Points, in no order, along strands that fork and pass close to each other.
In the rows, zero is written as 128.
Two points are linked if the straight distance between their rows is under 97.6. Some points are linked to none.
nimim: [133 144 126 131 122  91 136 166 102 181 144 110  81 138 110  97 115  42
  98 178 139 140  59 116 129  99 134 182 101 120 131 131  85 144  97  72
 127 153  99 122 139 140 153  45  99  88 104 163  97 154 115 120 143]
Zuku: [113 111 134 126 123 134  91 143 114 137 114 129 145 132 102 154 124 120
  99 120 147 125 103 154 125 143 126 129  91 125 121 121 132 100 136 146
 123 111 111 117 110 139 177 110 110 117 142 109 123 132 140 135 121]
vami: [135 110 108 133 105 103 113 166  86 171 110 107 110 120  93 143 123  87
 125 118 159 105  91 126 101 119 108 137 108 141 121 113 122 128 138 135
 111 122 110 104  93 141 152 103 137 122 114 109  82 148 138 113 147]
Vadat: [ 61  70 182  88  90 143  99 130 129 103 147 135 154  93  76 160 119 157
 113 101 121  77 121 167  73 138 122 104 119 139 116 122 137 115 182 126
 116 119 104 111 102  78 167 171 131  75 169  69 118 127 161 125 142]
bip: [143 124  90 153  90 129 152 137  96 151 115 103 103 122 163 138 128 151
 162  86 116 106 165  80 124 137  97 119 171 168 130 144 156 163 109 111
 112 110 180  94  84 141  72 159 197 184 113  88 123 143 135  87 116]
bena: [110 116 132 114  98 107 115 121 108 150 130 124 111 116 100 143 109 128
 135 103 122  85 124 102 117 125 110 138 130 134 108 109 154 134 127 121
 117 137 150 127  93 115 143 164 156 106 151  84 107 149 139 103 153]
ligor: [134 176 133 119 169 115 123 127 115 134 139 123  82 145 134 103 117  84
 106 183 138 179  96 134 177 104 154 185  94 113 136 110  84 128 110 114
 150 138  88 158 175 118 156  74  71  87 129 185 139 150 116 159 134]
mezi: [117 132 120 134 120  90 119 152  87 183 128 120  87 119  87 118 112  58
 117 152 140 125  93 109 121 101 127 156 117 124 125 115 119 146 105 108
 114 146 116 135 115 138 152 116 144 100 113 131  88 155 134 124 166]
Nizil: [179 177 105 165 167 121 199 128 155  93 110 114 151 145 169  75 171 144
 135 146 169 152 133 123 179 139 123 130 133 138 155 138 107  97 124 181
 115 123 111 108 177 151 113  53 106 179 102 199 121 117 118 143  96]
bul: [105 105 141 118 137 137 110  91 176  95 137 139 133 123 130 146 120 169
 124  91 103 105 158 122 128 128 145  91 129 116 133 128 144 129 131 135
 137 133 145 148 117 112 112 197 143 122 158  72 143 106 142 135 135]
Suvez: [135 140 124 137 144 122 112 144 108 146 121 110 119 135 133 125 113 100
  99 150 144 147  99 135 155 128 138 156 106 117 123 112 106 121 118 117
 142 131 115 140 134 136 156  89  99 114 131 141 128 142 120 140 135]
Gugup: [142 172 122 140 174 126 144 105 114 147 133 135  87 124 150 106 116  95
 120 153 107 169 152  96 173 106 172 164 146  91 131 120 123 163  77  97
 178 143 154 160 160 156 119 155 131 119 112 200 152 150 102 150 142]
Komeb: [ 65 139 174  81 133 117 102 111  91 156 168 169 102 114  72  95 116  64
 100 163  99 163 107 159 130 119 161 180 105  92 144 131 123 151  99 108
 159 156 112 172 150  80 194 133 134  44 141 159 122 138 121 142 189]
Vun: [111 109 160 128 117 168  99 166 132  98 129 148 180 159 109 154 141 158
 109 134 139 128  99 189 110 170 118 101  80 133 108 152 107  69 179 152
 102  90  78 123 129 133 186 100  61 112 149 101 174  93 154 147  73]
lifut: [110  89 129 127 129 150 125  84 167  91 155 130 150  99 158 160 118 177
 150  76  75  89 191 102 117 138 135  74 164 124 135 130 165 146 131 121
 154 130 184 166  95 113  81 225 174 151 153  50 140 113 115 114 132]
vivup: [ 92 123 164  94  84 105 119 118  86 171 153 124 100 107  82 128 104  96
 137 132 101  95 115 105  96 128 113 154 151 126  99 110 154 154 114  98
 128 157 154 155 103  88 150 173 175  77 148 104 102 153 125 110 177]
kazik: [129 159 157 106 168 149 106 108 150  82 139 133 134 161 159 129 135 147
  95 145 113 164 128 143 165 134 172 136  99 127 132 130 101 108 116 134
 163 123  99 146 176 118 151 134  66 105 163 166 182 108 137 178 106]
Togib: [148  97  88 146  75 119 149 168  81 175 105 101 112 125 129 159 137 150
 170  82 145  85 139  97  95 146  84 117 149 169 126 132 154 140 147 127
 106 105 159  79  66 138  97 146 176 167 116  69 108 141 136  69 118]
bamoz: [ 92 115 153 101  85 106 117 118  97 160 141 122 111 111  93 141 108 114
 128 119 115  84 119 109 107 126 113 142 140 130 102 107 151 138 124 108
 120 144 151 137 103  96 151 172 162  92 153  94 101 149 130 106 164]
lomin: [ 54 133 173  71 148 139  88  85 117 134 176 179 122 116  96 115 110 112
  92 152  86 166 130 172 126  99 171 150 108  90 152 128 127 146  92 102
 162 152 107 179 165  72 161 174 116  43 145 175 157 127 127 149 178]
vumu: [164 162 139 141 173 133 159 119 164  86 105 135 192 175 158 118 162 187
 137 144 184 140 134 176 150 165 109  98 134 158 125 168 112  76 153 208
  87 101  82 130 188 156 139  68  67 162  90 172 163  91 138 147  76]
sumez: [ 66  93 174  92  92 120  91 134  96 127 136 142 140 106  59 139 128 119
 108 106 130  95 105 165  89 141 122 132  97 132 106 115 132 102 165 140
 115 117  98 102 103  95 198 138 136  74 160  92  97 141 160 124 157]
mudi: [133 162 156 101 169 163 115 107 159  56 141 140 143 175 168 129 144 158
  95 148 105 163 132 144 159 129 177 122 106 142 148 135  93 103 123 143
 162 119  89 153 188 115 148 148  57 112 166 175 193  98 144 192 101]
nifi: [139 130  99 147  97  74 146 173  85 187 139  99  54 116 103 118 136  64
 165 138 134 130  98  68 103 101 120 143 141 141 133 139 138 174  91  87
  96 145 123  75 105 151  91 109 170 157 112 127  86 157 125  94 145]
faz: [131 136 113 139 128  96 127 160  98 179 131 111  95 127 112 112 113  52
 105 167 142 139  83 116 132 100 136 167 115 117 131 122  99 147  96  85
 129 148 112 133 132 148 145  79 118 105 113 152 104 151 118 123 150]
Kivo: [155 168 112 145 139  97 140 155 140 142 127 112 102 143 139  94 120  87
 111 175 154 159  77 142 154 109 121 178  96 118 149 117  90 115 123 120
 125 142  81 116 164 135 136  38  78 123 120 179 101 136 116 136 125]
rufin: [163 179 118 152 168 130 157 111 121 130 125 129  89 121 169  93 123 106
 124 163 115 169 157  94 182 108 166 162 159  99 134 120 119 162  76  96
 188 137 158 154 170 153  96 144 136 135 108 221 155 150 104 148 125]
nizor: [126  74 133 132 136 156 126 108 172  72 115 135 173 163 137 171 144 182
 142  90 143 114 170 143 109 154 123  61 131 131  96 163 136 104 169 186
 117 103 127 144 109 143 101 159 128 160 123  51 164  85 156 132 111]
Nofe: [116  79 137 130 134 152 131  90 171  76 144 131 155 122 155 160 130 187
 148  78 103  84 185 125 116 147 130  63 151 136 119 145 155 132 148 140
 147 121 168 157  96 117  90 208 154 148 147  34 149  97 135 119 132]
betuk: [128 111 128 131 111 111 109 179  77 161 126 104 138 129  80 134 119  77
  99 140 161 123  56 162  99 128 108 147  83 142 118 114 101 107 164 119
 110 109  86  98  94 137 194  49 106  96 119 125  76 149 128 118 131]
Siraz: [161 102  84 146  74 117 143 178  91 165  93 104 112 129 118 146 140 132
 173  92 154 105 122 101  94 141  81 119 138 166 131 130 145 138 155 137
  97 114 146  69  80 146  99 116 162 177 113  81  92 133 133  79 114]
Fovef: [142 120  99 145  78  89 153 177  71 192 133  90  72 108 112 139 126 104
 170 115 136 100 120  77  90 123 104 129 148 166 124 126 146 160 117  91
  93 126 140  78  69 131 104 144 186 152 121  98  86 152 130  74 143]
mog: [ 61  84 180  90 117 163  85 116 144  89 159 145 150  86  98 159  98 173
 103 112 104  97 144 163  90 133 139  88 125 132 133 113 127 134 157 110
 132 129 117 161 118  66 136 205 141  65 167  75 132 122 162 140 155]
fov: [126 169 130 125 174 121 142 109 107 162 137 141  74 127 136 109 112  78
 129 168 109 166 129 100 171 106 168 172 128  84 138 123 118 165  77  89
 169 154 152 170 161 147 134 153 127  93 111 200 146 152  91 154 159]
Lipid: [189 149  95 179 148 127 222 129 151 106 106 106 157 150 177  78 176 134
 160 133 168 146 130 106 166 139  99 116 157 145 137 149 128  92 130 165
  75 123 146  82 141 171 108  37 130 207  95 165 113 127 108 121  83]
kamez: [ 84 124 160  92 139 130  95  71 159 119 159 162 117 107 116 124 104 144
 117 122  84 134 151 129 124 105 159 131 134  92 138 106 137 150 102  98
 142 163 139 172 146  80 116 204 141  71 148 132 144 119 128 135 171]
rafo: [144 161 129 131 146 129 115 139 128 128 123 110 117 139 149 122 117 115
 100 155 144 157 105 139 171 130 136 157 105 122 124 115 103 115 120 130
 148 125 110 138 152 132 145  84  82 117 138 155 138 133 117 151 121]
diban: [ 57  81 179  89  88 141  93 118 128 112 159 135 149  92  83 158 108 150
 106 103 108  91 121 160  78 135 131 108 124 134 116 111 136 125 162 111
 132 127 119 128 108  67 153 179 144  69 169  77 120 132 163 128 156]
zum: [ 61  71 171  95  95 139  96 139 132 100 137 147 152 109  71 159 134 155
 114 101 130  85 123 171  75 141 121  97 100 135 119 131 133  99 180 146
 107 110  96 104  96  98 178 163 120  84 163  72 122 119 167 129 127]
tebal: [151  87 100 143 110 141 117 142 133 137  86 128 187 151 112 165 143 161
 151 109 182 103 131 164  92 164  79  91 135 152  95 142 144 106 176 184
  98  98 135 101 116 156 114  80 127 170 100  85 145 110 136 103  87]
pebul: [121 155 139 121 161 117 123 126 103 151 147 124  92 138 124 106 113  74
 101 174 125 167  96 133 166 114 160 178  97 111 129 115  94 131  99  98
 146 138 115 159 151 122 167  95  90  77 133 167 136 148 115 149 152]
tuv: [147 138  92 150  97 121 136 135 105 151 108 110  96 124 148 128 121 142
 156  91 121 114 156  81 138 126 105 126 157 152 128 130 149 164 109 122
 115 124 163 104  98 144  83 149 180 175 110  95 116 146 142 107 128]
Dofu: [179 165  99 176 151 127 216 131 151  96 105 104 148 137 186  65 170 132
 143 140 162 151 137 103 177 130 111 127 158 134 143 140 124 102 115 161
 102 125 141  93 154 159 104  47 133 198 102 184 118 126 110 129  89]
fet: [ 78  95 163  93 102 142  95  92 143 123 174 134 142  96 105 151  98 144
 114 105  87  96 143 128  91 126 140 114 146 114 128  99 147 151 127  92
 140 154 155 162 110  69 116 206 154  79 156  86 134 131 131 123 161]
Kalab: [143 116 131 145 119 147 109 169 134 131  97 133 188 153 104 154 134 156
 132 147 178 120  94 196 100 172  85 105 104 152 103 140 119  87 187 165
  95  88 105 104 123 142 167  49  85 137 123  98 143 101 135 121  73]
dup: [ 86 148 159  82 160 134 120  67 146 132 160 177  90 119 125 108 116 117
 125 136  79 158 157 119 150  99 170 154 128  64 147 116 138 160  71  97
 157 169 148 182 156  94 129 205 131  73 122 189 151 127 101 146 182]
bivaz: [ 99 152 157  83 175 143 125  56 162 111 166 175  94 118 147 110 122 139
 129 129  65 159 169 110 151  87 178 142 134  52 150 120 137 166  75  92
 175 169 154 189 163 101 108 224 130  80 119 211 162 128  91 157 180]
lifo: [160 152  91 164 132 115 159 145 122 135 113 106  99 112 172  97 136  78
 137 150 122 162 151  85 151 111 135 145 172 120 140 142 141 169  84 101
 128 136 150 104 147 167  71 108 160 192 112 170 107 142 116 122 118]
Komo: [103 115 153  98 171 154  95  68 185  74 154 155 133 106 150 140 110 189
 116 113  87 130 189 142 135 125 172  77 141 110 152 112 122 139 126 112
 158 144 143 186 143  88  98 237 138 102 150 111 151  97 131 148 158]
Zizu: [135 116 107 140  83  75 148 175  73 192 138  94  66 112  92 130 125  82
 163 131 139 102  95  83  89 107 109 139 140 156 122 130 130 156 112  91
  88 139 119  87  83 133 116 126 172 135 116 109  77 155 135  86 156]
fop: [103 102 134 114 105 129 115  94 142 134 155 128 136  96 130 153 107 149
 142  89  75  89 161  82 106 124 129 108 165 114 127 117 177 158 119  96
 136 145 183 164 102 104  95 219 175 130 152  79 130 139 112 105 146]
nela: [104 144 165 103 146 181 108 136 154  52 152 163 167 167 146 136 146 168
  96 146 103 153 137 169 154 128 160 107  85 153 160 161  75  84 156 138
 140 112  50 157 179 113 165 152  36  93 160 147 195  86 166 194  97]
Riru: [144  81 108 143 121 146 115 124 146 116  91 131 196 166 120 173 146 179
 153 102 173 109 144 157  89 156  90  73 140 146  79 159 141  98 181 195
  98  96 124 119 120 158 107  99 125 171 103  76 165 102 145 107  82]
vot: [117 142 135 125 145 130 128  71 160 103 145 145 117 116 156 121 107 167
 144  92  71 125 178  82 151 113 154 112 155 103 124 121 150 154 106 105
 153 141 181 157 120 127  86 214 165 138 135 115 144 127 124 138 142]
fefuv: [157 144  87 161 117 100 145 162 112 152 118 105  90 117 154 100 137  74
 138 148 124 156 132  87 134 107 129 147 157 124 141 142 145 168  85  96
 115 140 138  92 133 171  75  97 159 191 116 158 102 149 117 115 124]
zem: [164 157  90 164 136 133 169 138 131 119 105 108 124 110 183  85 146 101
 131 144 133 157 158  95 160 122 129 140 176 127 138 142 137 147  93 122
 135 128 158 106 152 160  75  96 162 202 115 179 120 140 115 127 107]
ziru: [145 183 122 128 164 103 140 136 124 135 140 121  73 140 140  93 123  75
 110 192 136 171  91 129 172  95 149 192 102 114 150 114  79 135 108 107
 150 149  86 148 181 131 136  65  76  99 120 205 127 151 113 149 132]
tofa: [134  72 122 138 129 154 120 115 165  91 100 135 186 165 130 178 145 187
 149  90 155 111 159 148  94 154 105  69 141 135  76 160 139  99 176 192
 106  98 126 131 110 151  99 133 128 168 111  60 162  95 151 124 100]
Gagaf: [123 140 141 126 161 140 138  56 172  84 153 152 117 113 172 113 117 174
 145  98  57 138 193  83 149 108 167 104 162  94 128 115 150 154 105 102
 161 139 184 166 127 117  73 230 168 139 130 129 155 118 115 140 141]
dip: [113  86 131 111  96 128 113 137 115 139 108 115 130 130  91 167 129 154
 142  88 137  70 115 132  89 141  97 122 117 147 106 119 153 113 167 154
 106 108 140 103  73 125 159 149 143 112 140  58 110 134 145 104 125]
Nuta: [164 178 108 152 151 107 154 152 155 128 108 121 145 149 138  95 147 120
 124 161 175 160  83 170 148 133 119 154  92 140 160 137 102  93 138 169
 104 126  68 105 169 144 143  22  73 154 118 177  97 113 113 144 102]
sota: [139 161 141 121 191 143 139  58 160  98 156 161 102 129 165 111 130 147
 129 116  67 167 185  94 161  95 193 129 148  63 132 121 139 150  75 115
 189 140 164 175 157 132  99 220 147 123 119 211 172 131 107 162 146]
gibin: [132 113 115 135 117 121  98 161 102 154 107 113 132 125 105 146 120  99
 105 128 158 122  91 146 120 136 109 136  97 135 125 114 120 117 140 138
 119 115 110 110 101 145 167  85 116 123 124 112 104 137 130 126 131]
Paluv: [ 77 142 167  72 160 138 101  69 140 131 165 181 105 120 116 114 113 118
 108 145  79 161 145 140 135  96 171 153 116  75 148 119 131 155  79 101
 160 163 132 181 160  81 144 194 125  56 136 181 156 124 108 150 182]
zod: [144 162 143 118 163 140 114 111 144  94 131 125 128 158 168 129 129 147
  98 149 124 156 128 131 174 139 167 140 112 121 124 126 107 113 111 141
 168 122 113 149 171 127 145 117  80 121 145 166 173 114 125 166 108]
dok: [170 118 102 159 118 129 154 157 143 142  93 125 191 150 121 133 150 145
 149 140 188 121 108 180 113 162  75 106 126 159 119 137 127  97 169 164
  90 115 129  88 126 151 133  33  96 166 111 108 119 102 113 108  83]
mes: [181 127  90 175 138 129 202 133 148 119 101 107 178 142 170  95 173 144
 161 125 170 136 139 125 155 152  87 109 161 154 130 155 139  90 141 165
  79 122 151  84 136 166 111  32 127 205  95 139 122 117 105 112  84]
gobu: [150 167 131 132 156 134 118 120 135 112 119 116 125 147 168 116 125 136
 105 150 134 152 128 125 177 138 153 149 119 120 127 119 105 119 111 141
 170 128 123 149 163 134 131 106  95 132 138 171 158 127 118 156 116]
Laviv: [ 61 136 172  81 141 126 100  98 104 144 170 171 116 118  85 104 118  84
  91 157  95 164 118 165 137 112 169 164 101  91 146 128 124 140  89 106
 156 151 113 175 160  80 184 142 117  44 148 166 146 136 123 144 178]
logu: [124 130 142 118 174 154 134  57 188  57 157 155 133 107 174 122 120 191
 140  95  63 130 213 110 147 119 175  73 161 108 144 113 137 146 115 116
 174 140 178 178 124 104  67 247 163 142 134 123 160 103 117 147 151]
Gis: [ 73  89 164 102 104 133  87 141 118 116 131 143 151 116  67 155 133 133
 103 106 133 100 108 173  95 145 129 115  89 127 118 129 139  94 167 149
 107 110  90 104 100 114 196 142 112  92 162  93 117 126 162 131 130]
Kelo: [163 139  79 158 119 145 170 128 132 107  89 106 117 117 184 106 159 112
 150 114 131 141 169  82 150 132 112 117 193 147 141 156 156 144  91 146
 101 120 175  87 127 154  60 112 187 225  97 147 115 140 124 109 104]
dar: [128  89 119 123  99 130 113 147 111 141  91 124 135 137  89 173 134 158
 147  92 156  79 116 139  88 144  94 117 110 149 107 118 149 111 175 169
 104  98 132  90  75 138 149 128 132 125 117  58 117 127 152 106 114]
Sodif: [119 125 150 101 183 163 112  61 189  60 151 162 137 107 168 137 111 201
 126 109  73 129 214 135 145 132 178  69 153 115 152 113 122 140 121 119
 175 143 154 194 137  91  86 252 146 123 138 123 165  89 125 154 152]
Lepob: [ 98 127 166 111 129 179 104 155 142  70 148 166 181 160 126 143 140 163
  94 136 115 144 120 184 140 148 146 104  74 144 142 160  82  71 164 133
 122 108  49 146 160 120 179 138  32  90 160 128 187  86 166 175  89]
pitip: [142 130 110 141 119 110 112 166 108 153 116 103 121 129 121 126 114  86
 104 151 161 136  80 141 135 122 114 153 100 132 130 118 106 120 131 116
 124 130 100 116 119 140 150  63  95 119 122 134 101 137 119 123 129]
zaz: [122  76 138 128 136 155 128  98 185  69 129 134 155 141 144 160 138 191
 143  86 120 101 180 136 115 149 128  64 140 132 111 150 142 119 156 162
 135 117 143 149 103 126  99 191 138 146 137  41 155  84 151 129 128]
tiso: [167 109  82 161 102 130 156 160 125 144  94 116 162 129 142 122 153 120
 154 122 167 126 123 134 121 143  85 123 143 148 139 145 140 119 144 153
 102 125 147  86 121 163 101  59 135 197 110 120 106 121 107 105 104]
vol: [149 161 135 133 174 142 133  92 144 104 132 132 125 138 171 122 123 144
 103 133  98 156 155 101 174 120 185 135 141  99 121 122 119 132  92 135
 196 128 149 163 168 145 111 157 122 138 136 185 176 125 114 159 116]
zoke: [ 63  93 183  75  74 113  97 135  86 136 147 129 134 101  59 135 119 112
 115 110 122  90 103 159  83 138 114 139 122 134  96 111 133 118 169 129
 126 129 106  98 104  73 194 142 151  66 165  89  86 148 159 122 167]
Mokip: [152 149 117 145 122 104 131 170 122 150 122 105 117 136 126 109 120  86
 107 164 159 144  72 148 137 116 112 166  94 131 137 118  96 112 132 109
 119 139  91 108 135 136 145  35  86 120 119 151  97 137 116 124 123]
tiran: [164 157 116 153 133 116 139 162 148 132 103 118 148 141 127 115 136 131
 129 162 181 144  74 178 136 143  99 145  96 142 147 130 103  99 156 157
 100 122  81  99 146 140 148  26  77 146 117 144 102 111 118 131 100]
tus: [119 162 161  98 161 177 107 121 155  39 146 161 161 175 157 135 153 163
  95 150 104 162 134 160 156 122 170 113  97 150 158 156  82  93 142 146
 147 115  56 158 197 112 157 150  41 104 163 176 195  88 161 201  99]
Mato: [149 117  87 151  96 149 158 119 118 122 103 109 113 132 177 134 132 162
 164  78 121 110 167  84 131 141  94 111 184 165 125 153 156 158 113 135
 108 104 183  89  98 142  50 139 196 202  99  90 130 139 141  91 108]
big: [ 93 136 165  92  89  93 122 127  79 173 152 136  82 109  69 113 108  73
 139 155 112 105  99 106 101 115 122 167 142 123 108 118 131 165 113  99
 121 158 144 155 110  92 164 150 174  68 135 112  87 152 125 120 190]
fif: [134 108 102 139  84 103 142 161  77 186 118  96 100 103 119 151 121 135
 163 103 133  79 134  84 100 129  93 125 145 164 121 126 157 143 126 107
 109 120 157  99  67 129 116 162 181 149 128  86 100 154 130  78 135]
mav: [127 160 147 104 184 141 141  58 154 105 157 175  88 119 160 105 128 142
 141 121  62 162 183  87 163  88 185 137 147  51 138 121 144 168  69  98
 183 152 165 178 152 120 103 232 148 109 111 221 164 139  91 159 163]
Komor: [ 86 119 160  89 159 153  91  71 177  94 159 158 124 105 135 139  99 171
 107 119  81 140 169 147 127 111 169 101 132 103 142 109 121 142 120 104
 148 149 132 187 144  79 110 224 133  81 153 126 148 112 127 147 163]
bego: [102 111 167 121 122 179 107 163 141  82 143 162 183 156 119 150 142 163
 104 135 123 135 117 187 123 163 131  95  79 139 125 162  91  67 175 144
 111  98  60 136 140 125 183 128  43 102 152 104 183  84 167 161  82]
Loba: [103  95 127 118 115 144 115  81 158 116 161 133 144  92 144 157 111 161
 148  78  68  93 179  92 107 130 131  87 169 114 135 117 175 156 126 104
 146 140 185 169 106 105  84 231 180 145 147  68 134 131 109 110 141]
Mefuz: [124 159 127 128 162 115 134 123 101 167 141 129  85 130 128 105 112  69
 109 174 123 164 110 114 166 108 161 177 116  99 134 119 102 149  88  90
 154 146 132 163 152 135 147 117 106  85 122 176 133 150 107 146 156]
kopip: [168  93  80 148  82 120 137 180 106 164  90 122 136 130 106 142 152 115
 170 105 169 109 106 123  83 146  78 117 129 162 130 125 144 125 174 158
  94 113 132  71  95 154 105  76 146 181 104  93  92 124 130  82 106]
timi: [167 139 112 156 118 122 143 166 142 140 101 120 166 144 116 122 139 130
 140 153 182 129  82 178 121 153  85 130 103 151 133 130 115  95 175 152
  99 118 112  89 125 142 147  25  90 147 115 119 105 103 115 117  92]
loma: [157 105 105 150 106 124 114 181 106 162  94 121 162 132  91 148 137 111
 131 138 175 110  74 173  86 151  83 125 101 155 127 117 124 105 183 149
 101 101 112  84  97 149 160  43 104 137 113 103  96 122 122 106  98]
tubu: [112  96 134 112  85 116 120 134 103 152 117 106 122 118 104 160 121 147
 143  92 130  67 118 111  95 132 103 128 132 148 106 113 161 124 151 135
 113 120 148 110  73 115 152 160 157 114 150  68 104 146 139  90 134]
lefuz: [156 124  86 151 115 152 163 114 132 106  90 110 115 127 180 122 143 148
 155  86 123 124 177  82 143 135  98 108 197 160 130 157 151 152 106 149
 100 106 181  88 123 147  46 130 197 217  86 116 133 143 138 106 100]
rafos: [127 141 106 144 110 115 133 116 113 148 124 121 103 119 144 129 108 148
 155  96 104 105 163  77 144 120 117 133 159 138 117 126 157 159 106 102
 127 131 171 125  98 141  92 180 179 151 124  95 120 143 134 114 131]
piber: [190 181  99 169 170 104 204 137 156 116 119 114 152 155 166  71 173 114
 130 150 170 168 111 122 174 123 136 148 111 126 163 138 111  98 112 182
 114 121  89 107 184 160 123  39  90 183 108 221 107 121 110 152  97]
vav: [164 184 108 145 148  94 152 141 142 129 121 108  96 136 153  85 128  92
 119 181 148 164 104 125 165 104 140 183 111 115 146 118  92 129 114 119
 145 146  92 131 182 138 121  58  86 129 120 199 117 139 113 141 120]
gipo: [165  95  86 147  98 129 125 178 112 165  82 121 162 131  95 152 147 115
 154 124 178 107  95 158  80 153  81 116 119 161 131 125 139 108 180 162
 101 108 124  77  95 148 131  58 120 155 103  93 101 119 122  98  96]
kul: [ 89 106 150 102 102 129 111  95 134 138 165 134 131  98 115 145 104 141
 130 101  85  98 145  99 102 121 128 119 156 110 118 103 168 156 114  89
 135 156 167 157 108  88 112 205 163  99 155  86 129 135 119 112 159]
beti: [161 100 100 156 117 138 131 147 138 143  89 121 198 149 117 149 150 157
 148 130 185 110 121 178 102 168  74  92 136 156 105 144 135  98 176 172
 100 102 129  98 127 153 126  50 112 170 101 100 141 103 126 106  79]
piza: [100 138 145 113 108  87 124 133  82 177 142 129  76 116  73 114 108  70
 134 158 127 114 100 103 111 105 121 163 131 127 113 120 127 161 109 101
 113 155 130 151 113 117 162 138 168  80 119 119  80 154 132 118 187]
Zok: [122 142 120 139 126 119 129  91 132 131 134 127 108 122 146 123 103 157
 148  95  88 116 169  76 148 114 133 130 156 121 116 125 154 157 105 113
 135 135 176 138 110 141  92 196 172 140 127 106 136 140 129 123 137]
didi: [138 108 119 139 105 124 110 181  94 160 104 112 150 130  82 140 130  98
 115 143 171 119  62 175  84 144  91 128  92 149 124 113 117 103 181 136
 112 102  95  84  93 145 176  40  98 118 118 111  87 131 126 111 106]
nibus: [161 177 123 148 168 138 145 101 135 109 119 123 121 127 178 104 127 134
 113 146 117 159 158  98 184 116 168 148 154 106 125 121 120 140  90 126
 190 130 154 154 174 150  96 138 135 152 123 201 170 138 112 150 113]
gamo: [142  83 105 135 106 135 107 147 121 139  80 124 161 148  95 172 141 160
 152  98 176  93 123 155  78 151  86 101 116 151  98 131 144 108 185 182
 102  92 132  95  95 148 129 102 132 152 104  64 135 115 145 104  96]
Dito: [ 75  91 165  94 122 155  88  96 152 104 166 140 144  90 117 159  96 167
 108 104  98 103 149 144  98 131 142  91 136 121 137 103 138 148 138  94
 144 144 146 172 116  69 116 217 150  79 159  76 137 122 140 132 159]
miged: [159 148  92 160 135 153 174 116 139  98  95 111 134 114 189 100 151 120
 133 126 131 139 175  87 164 131 125 118 193 133 140 150 149 135  90 147
 125 120 171 106 148 155  65 107 178 214  97 171 130 143 122 118  95]
Tepe: [139 116 102 133  92  87 129 172  83 180 118 104  89 116  90 138 125  86
 146 120 151 102  99 100  96 110 103 137 120 153 122 116 125 139 128 118
  98 138 115  97  85 139 129 119 151 126 111 107  73 153 139  98 152]
Ronof: [161 141  96 156 108 100 147 172 122 158 114 103 120 124 142 103 130  82
 126 155 152 142  93 112 133 115 110 159 123 124 136 129 121 128 117 106
 119 149 123  94 130 160 111  50 114 166 121 151  96 132 107 113 116]
dife: [178 183 107 155 164 104 175 144 158 125 115 115 151 149 155  85 158 114
 124 161 172 160  99 151 166 122 127 153  96 133 165 135 105  99 122 175
 117 128  72 109 182 152 138  31  81 166 116 205 108 113 109 153 102]
ranu: [136 153 137 123 180 137 128  75 157 114 146 150 120 135 163 123 127 144
 117 122  79 160 174 104 160 107 189 128 138  84 128 118 137 135  82 127
 184 134 152 167 156 139 107 194 134 122 131 182 171 123 116 158 136]
Fuleg: [128 112 149 137 117 161 100 169 131 113 111 145 191 162 100 157 137 162
 122 146 157 129  96 196  97 174  94  97  92 145  93 147 118  74 195 166
  93  80  92 114 126 135 181  75  76 122 129  93 164 100 148 133  64]
bovol: [151 134  91 155 103  88 142 175 104 171 126 108  78 119 130 108 136  63
 149 146 134 145 109  79 114 105 117 148 144 130 139 141 140 164  92  93
 103 150 129  84 119 169  87  90 157 178 114 145  90 152 124 106 131]
tele: [123 123 140 129 122 103 111 171  80 159 142 107 121 130  89 116 109  67
  93 158 154 137  57 156 120 121 120 165  77 129 113 121  92 111 145 104
 118 123  77 118 115 127 193  45  95  83 124 139  86 157 127 125 141]

Follow the links from the first point to the second, and from the first to the third. Name the last point that the two ways share.
zod / loma / fefuv: Zizu
lifo / kazik / gipo: Zizu
nizor / Dofu / piza: tebal
vivup / piber / zaz: tebal
bego / Zuku / Kivo: pitip
gobu / fov / Kelo: pitip

A fork is a point with three links. Follow the links from the first point to the second and name the forks in between, in order.
lifut / piza: tebal
Vun / Mokip: pitip
ziru / zem: pitip gibin Zizu
kopip / Kelo: Zizu
vami / ligor: gibin pitip
bego / Tepe: pitip gibin
bovol / zod: Zizu gibin pitip
Mato / pitip: Zizu gibin

Name the points in between on the shortest way along the links from the first point to the second, in order.
Paluv / Mefuz: dup bivaz mav sota ranu vol nibus rufin Gugup fov
Gagaf / Kelo: vot Zok rafos tuv bip Mato lefuz
Siraz / lefuz: Togib fif Fovef Zizu nifi bovol fefuv lifo zem miged Kelo
dife / big: Nuta tiran timi dok beti tebal gamo dar dip tubu bena bamoz vivup
tebal / Nofe: Riru tofa nizor zaz
